A landscape with many valleys, sampled at points; each row gives a point and its height.
From any point a ball takes the steepest step (drop divided by distance) to one of its 2 nearest points. It stops when none of these is lower. Distance is the straight distance between rows; heights are no part of it.
Dul: [118 108 151 190 103 115 100 125 182 119 167 131 150 135  82 141 104 118
  86 128]  h=70.9
garo: [ 92 118 168 200 135  96  63 158 128 115 132 105 104 161 159 140 161 108
 124 151]  h=83.5
Finad: [162 141 103  78  92 178 122  90 150 167 138 200 140 109  96 124 114 114
 111 122]  h=25.9
Baru: [144 125 122  78  96 135 178 126 146 152 123 154  91 115 173 106 117 154
  86 171]  h=78.6
fofam: [117 135 105 144 144 135  76 159  93 130  92 125 127 158 123 121 178 104
 177 120]  h=42.6
sipud: [119 115 129 141 146  87 106 139 175 157 125 156 126 163 137 182 132 148
 180  65]  h=46.7
Zavuk: [112 116 146 121  86 144 133 123 154 150 144 114 107 124 119 104  96 163
  73 173]  h=34.7
tega: [114 133  86 102 155 131 215 115 100  69 157  99 128  79 151 109 116 115
 178 148]  h=81.7
nolo: [109  94  80  79 145 133 200 147 127  77 135 130 121  80 158 117 127 114
 187 155]  h=82.5
Vil: [141 179 159 146 120 107  83 115 101 108 118 161 175 152 137 146 130 111
 148  91]  h=33.8
gul: [135 113 137 164 113 149 126 120 130  93 180 140 121 134 121  91 112 109
  34 170]  h=44.1
Reru: [127 148 109  73 128 194 149 117 123 128 109 105 107 102 127  89 134 136
 150 164]  h=81.9
dupig: [154 133  66  95 134 150 196 134  88 164  99 162 142  67 102 128 144 108
 129 140]  h=37.2
rafur: [114 111 143  79 102 117 169 129 132 143 100 149  83 140 153  88 141 158
 129 175]  h=76.2
tifo: [112  93 135 121 207  64 130 182 139 115 156 100 152 135 213 124 130 144
 163  60]  h=57.0
Kud: [141 143 106 149 125 191  92  89 112 125 174  99 141  98  70  98 131  77
  96 158]  h=67.0
Pobun: [104 156 124 119 128 151 161  73 154 157 183 102 109 110 136 113  72 136
 110 164]  h=47.9
lazo: [144 110 122 172 106 134  68 162 105 116  99 160 127 172 111 135 165 117
 138 114]  h=47.2
lefuz: [184  94 114 154  82 160 128 138 115 106 122 187 160 142  46 139 127 114
  80 113]  h=75.0
povuv: [111 195 151 152 178 123  90  90  98 102 148 113 140 121 155 135 132  98
 175 127]  h=34.3
logob: [126 146 121  59 116 123 197 120 115 103 111 154 156 101 138 118 110 149
 153 106]  h=47.4
Dibar: [106 131 133  57 122 147 175 135 144 117 108  87  98  89 145 107 132 169
 145 152]  h=79.4
Soli: [125 154  93 150 168 173 128  99  72 158 115 146 119 121 122 108 148  91
 158 162]  h=42.9
rasul: [ 78 120 128 121 151 125 142 128 149 137 133  87  74 123 153 102 137 138
 163 161]  h=59.7
telo: [ 96  97 130 129 115 106 123 147 169 151 118 154 107 160 127 147 129 155
 163 120]  h=50.5
serad: [124 128  67  88 115 144 197 133 107 128  99 127 100  83 117 127 145 118
 128 142]  h=28.8
dez: [105 139  96 104 153 148 134 137 150 126 116 106 127 111 117 120 135 119
 190 112]  h=66.9
Tilub: [117 186 165 162 193  95  76 131 121 131 156  95 141 126 180 172 140 110
 149 107]  h=42.5
suga: [115 143 103 175 137 148  88 119  87 140 105 143 134 125 108 112 161  92
 145 152]  h=36.5
Mume: [180  80 172 171 109 117  78 159 130 110 116 132 130 207 125 156 139 160
 134  84]  h=52.7
besik: [126 101  91  91 103 126 171 158 121 122  70 136 114 112 111 141 155 129
 163 134]  h=35.4
niza: [124 101 189 221 126  93  72 156 140  99 142 129 148 153 119 168 128 135
 102 115]  h=74.9
Kotor: [175  70 199 163 145  86  84 162 133 148 110 102 111 197 167 167 152 171
 132  78]  h=49.5
dilif: [ 73 129 123 163 137 135 105 119 148 138 141 121  95 140 137 106 147 120
 151 160]  h=56.1
Lop: [163 138  73 135 137 196 132 106  97 154 150  89 108  96  80 107 134  77
  67 184]  h=62.7
disi: [112 100 141  63 126 126 148 174 180 134 108 111 127 118 132 131 132 174
 184  99]  h=78.4
vop: [107 134 153 160 107 107  87 139 169 130 147 100 158 131  91 156 107 135
 120 103]  h=68.3
zubas: [111 148 173 172 129  83  94 140 110 119 114 130 115 155 164 133 133 131
 123 144]  h=81.8
fatu: [124 149 108 169 142 154 150  85  71 134 136 132  92 120 141 102 138  81
 118 186]  h=49.3
Pege: [112 141 128 179  93 109 130 117 117 119 124 106  92 128 128 121 140 108
  82 169]  h=58.3
zegir: [139 120  94 106 121 191 145 127 106 154 106 109  95 113 122  85 152 115
 110 185]  h=84.1
Tun: [106 160  84 128 156 103 179 110 105  88 135  88 129  91 129 147 137  86
 176 122]  h=79.3
lol: [119  88 165 114  73 124 154 135 192 166 116 140 115 113 110 155  96 178
 108 120]  h=16.1
rosuk: [176  97 165 154 100 135  90 126 161 126 123 138 143 178  88 177 107 183
 140  74]  h=55.3
lipo: [ 96 136 208 169 164  89  90 120 111 143 120 100 132 128 155 114  98 141
 113 151]  h=79.1
zaged: [ 99  94 167 166 133  93  64 178 144 129 113  72 101 160 149 124 151 136
 130 115]  h=85.3
mamav: [115 183 110  92 125 132 143  68 109 125 143 101 148  97  99 120 114 104
 145 106]  h=75.4
Pagi: [115  87 184  76 113 110 123 164 172 165  92 124 123 140 135 112 127 191
 156 130]  h=75.7
binoz: [109 136 147 124 135 109  79 146 163 146 128  80 147 137 121 158 101 163
 141  72]  h=64.0
rila: [110 120 159 102 146  73 133 146 126 122  88 107 126 142 167 119 126 175
 148 101]  h=67.2
safed: [136 177 119  90 144 182 159  55 140 150 174 129 119 114 125 100  99 113
 114 149]  h=53.9
gelis: [171 164  84 108 142 187 157  99  66 157 127 102 124  98  96 114 127  87
 101 156]  h=57.3
Rin: [121 105 163 157 104 127  57 179 146 119 112  77 130 162 114 110 140 155
 122 116]  h=87.3
Kib: [105 145 142 102 159 102 155 138 119  92 116  91 142 103 163 107 111 161
 174 117]  h=72.9
Nupod: [110  99 169 117 189  49 138 172 129 121 113 105 127 144 208 120 134 172
 155  84]  h=61.5
fup: [132 117 113 131 100 170 127 119 141 119 150 122 103 124 125  93 119 128
  51 184]  h=40.1
binol: [125 165 147 160 119 139 152  90  85 121 138  98  93 133 157 107 119 114
  97 192]  h=54.1
mizig: [100 171 143 131 159 136 149  90 109 107 126  81 124 118 152 100 111 144
 153 136]  h=77.5
mor: [105  88 165 120 142 101  88 145 184 187 122 108 145 139 132 137  88 179
 133  91]  h=58.6
vago: [142 165 152 134  94 119 107 100 100 108 117 169 170 158 110 115 108 133
 116 117]  h=24.4
vuk: [ 94 173  95 142 134  92 132 113 111 120 123 101 135 105 108 166 146  87
 169  87]  h=76.6
Fopo: [ 95  99 173 109 110 106 150 129 166 181 119 119 118  98 130 115  86 174
  91 150]  h=25.8
Lep: [154 127 146 126  85 136 128 114 113 118 110 158 131 152 131 108 120 145
 104 151]  h=12.8
mas: [153 153  77  86 126 179 126  85 123 169 169 161 131 100  88 119 121  86
  73 146]  h=35.5
gat: [128 162  81  87 166 171 181  72 108 155 155 147 126 100 118 107 125 105
 140 146]  h=59.1
vur: [115 111 215 198 149  85  57 150 131 122 129 112 154 143 143 139 101 151
  94 123]  h=76.4
nura: [126 104 148 187  92 131 101 143 115  85 105 110 119 152 110 122 149 117
  92 157]  h=61.3
vobim: [121 166 107 141 104 154 109  86 117 136 150 112 144  99  69 115 122  94
 110 129]  h=70.2
nep: [107 154 150 133 106 143 123  93 149 148 153 106 134 113 124 104  91 150
 110 144]  h=41.4
pep: [116 183 147 162 151 147  97  65  88 125 165 119 144 123 109 134 141  72
 159 137]  h=25.6
Boni: [127 131 139 189 101 131 103 126 131  87 162 155 148 131  73 146 125  89
  85 136]  h=72.6
Punur: [113 101 118  54 140 155 206 144 133  96 119 102  99  72 156 101 139 132
 159 164]  h=81.1
bina: [120 174 129 121 171 158 184  57  89 107 149  92 125 124 137 113 115  99
 179 133]  h=80.9
vov: [102 123  97 109 179  94 149 155 136  75 164  89 156 110 191 141 120 118
 197  91]  h=57.1
nozi: [122 163  87 126 155 106  95 145 120 119 124 106 146 131 125 173 151 109
 162  52]  h=73.4
fofik: [141  91 166 141  67 143 109 128 151 113 129 173 131 163  96 128 108 161
  89 135]  h=2.3
gare: [118 122  92  75 177 119 137 166 137  61 146 108 179  92 154 125 126 128
 207  82]  h=61.0
Lupu: [169 108  72 141  98 149 143 127 110 153 128 177 123 122  95 146 143  92
  52 171]  h=69.6
det: [140 137  99  81 129 117 178 144 104  84  84 131 145 111 136 127 152 139
 177 114]  h=41.0
vite: [177 114  70  83 119 190 131 137 125 150 122 144  82 104 131 114 142 107
  60 183]  h=86.5
fof: [140 111 185 149 158  83  90 167 129 133 112 138 126 200 186 148 143 158
 149  78]  h=45.9
Ladob: [169 143 115  92  96 124 168 108 139 149 138 175 108 125 159 140 100 136
  67 142]  h=80.7
vesob: [154  97 118 138 106 125 102 159 107 136  71 156 124 187 107 161 160 141
 168  99]  h=44.7
Vul: [141 159 170 144 147  93 107 135 119 137 114 164 150 162 170 150 134 138
 155  68]  h=40.6
Gidu: [126 135  90 103 147 119 130 159 153 123 113 119 158 133 128 154 140 138
 191  64]  h=70.3
temop: [131  74 168 124 171  78 106 151 168 184 118 123 153 148 168 160 101 195
 146  64]  h=54.7
Tidu: [183 107  85 156  96 139 132 117  98 142 134 182 157 115  43 143 133  77
  60 135]  h=72.4
liti: [156  95 110 104 104 129 160 147 120 138  54 160 113 159 116 154 154 153
 167 106]  h=40.5
menor: [119 115 148 136 169  78 113 160 163 155 135 125 143 155 171 191 116 156
 154  39]  h=50.6
dugu: [109  99 170  88 113  85 145 155 142 140  88 103 102 149 159  93 140 173
 156 145]  h=72.3
Semo: [111 143  78  96 162 148 167 100 117 132 133 150 134  90 111 113 131 107
 192 135]  h=63.1
refo: [152 100 134 118  59 152 128 131 180 145 143 166 115 135  95 146 116 157
  94 132]  h=8.9
guzov: [179 154  81 116 119 154 150 108  62 178 108 139 153  83  75 112 135  93
 106 140]  h=48.9
topez: [ 88 100 145 164 101 115 103 133 166 145 130 147  97 147 127 117 140 137
 130 149]  h=53.4
bafe: [145 120 110  83  76 160 137 132 153 158 102 167 120 108 108 136 131 129
 117 141]  h=17.0
Fike: [115 173 145 143 205  80 113 160 118 107 142 104 153 125 204 166 147 122
 155  69]  h=48.4
Mafa: [131 134 114 123 189  80 127 168 123  82 142 112 159 130 207 137 150 124
 179  71]  h=52.9
tani: [178 135  85  88  89 150 121 105 147 139 174 175 134 115  85 142 102  95
  30 139]  h=43.2
Milip: [165 100 139 161  89 137 139 122 141  81 162 171 145 150 105 119 111 121
  25 147]  h=47.3
Domog: [126 112 168 214 114 114  96 136 123  88 159 180 144 161  97 165 136  98
 116 138]  h=73.7
zogi: [184 109  98 122 111 164 134 127 145  97 164 190 143 143  84 134 114 102
  14 138]  h=47.6
nopu: [112 161 128  92 116 107 170  91 123 126 128 162 144 125 147 108  99 137
 140 136]  h=54.2
fevaz: [151 103  68 169 121 163 122 138  98 132 134 133 106 108  79 111 153  75
  56 181]  h=66.8

Where does a ball stop that starts at each point below?
Pagi | pep
vuk | Zavuk
Mume | fofik
tani | fofik
zaged | sipud
Tidu | serad
vobim | serad
gare | pep
mizig | pep
Domog | sipud
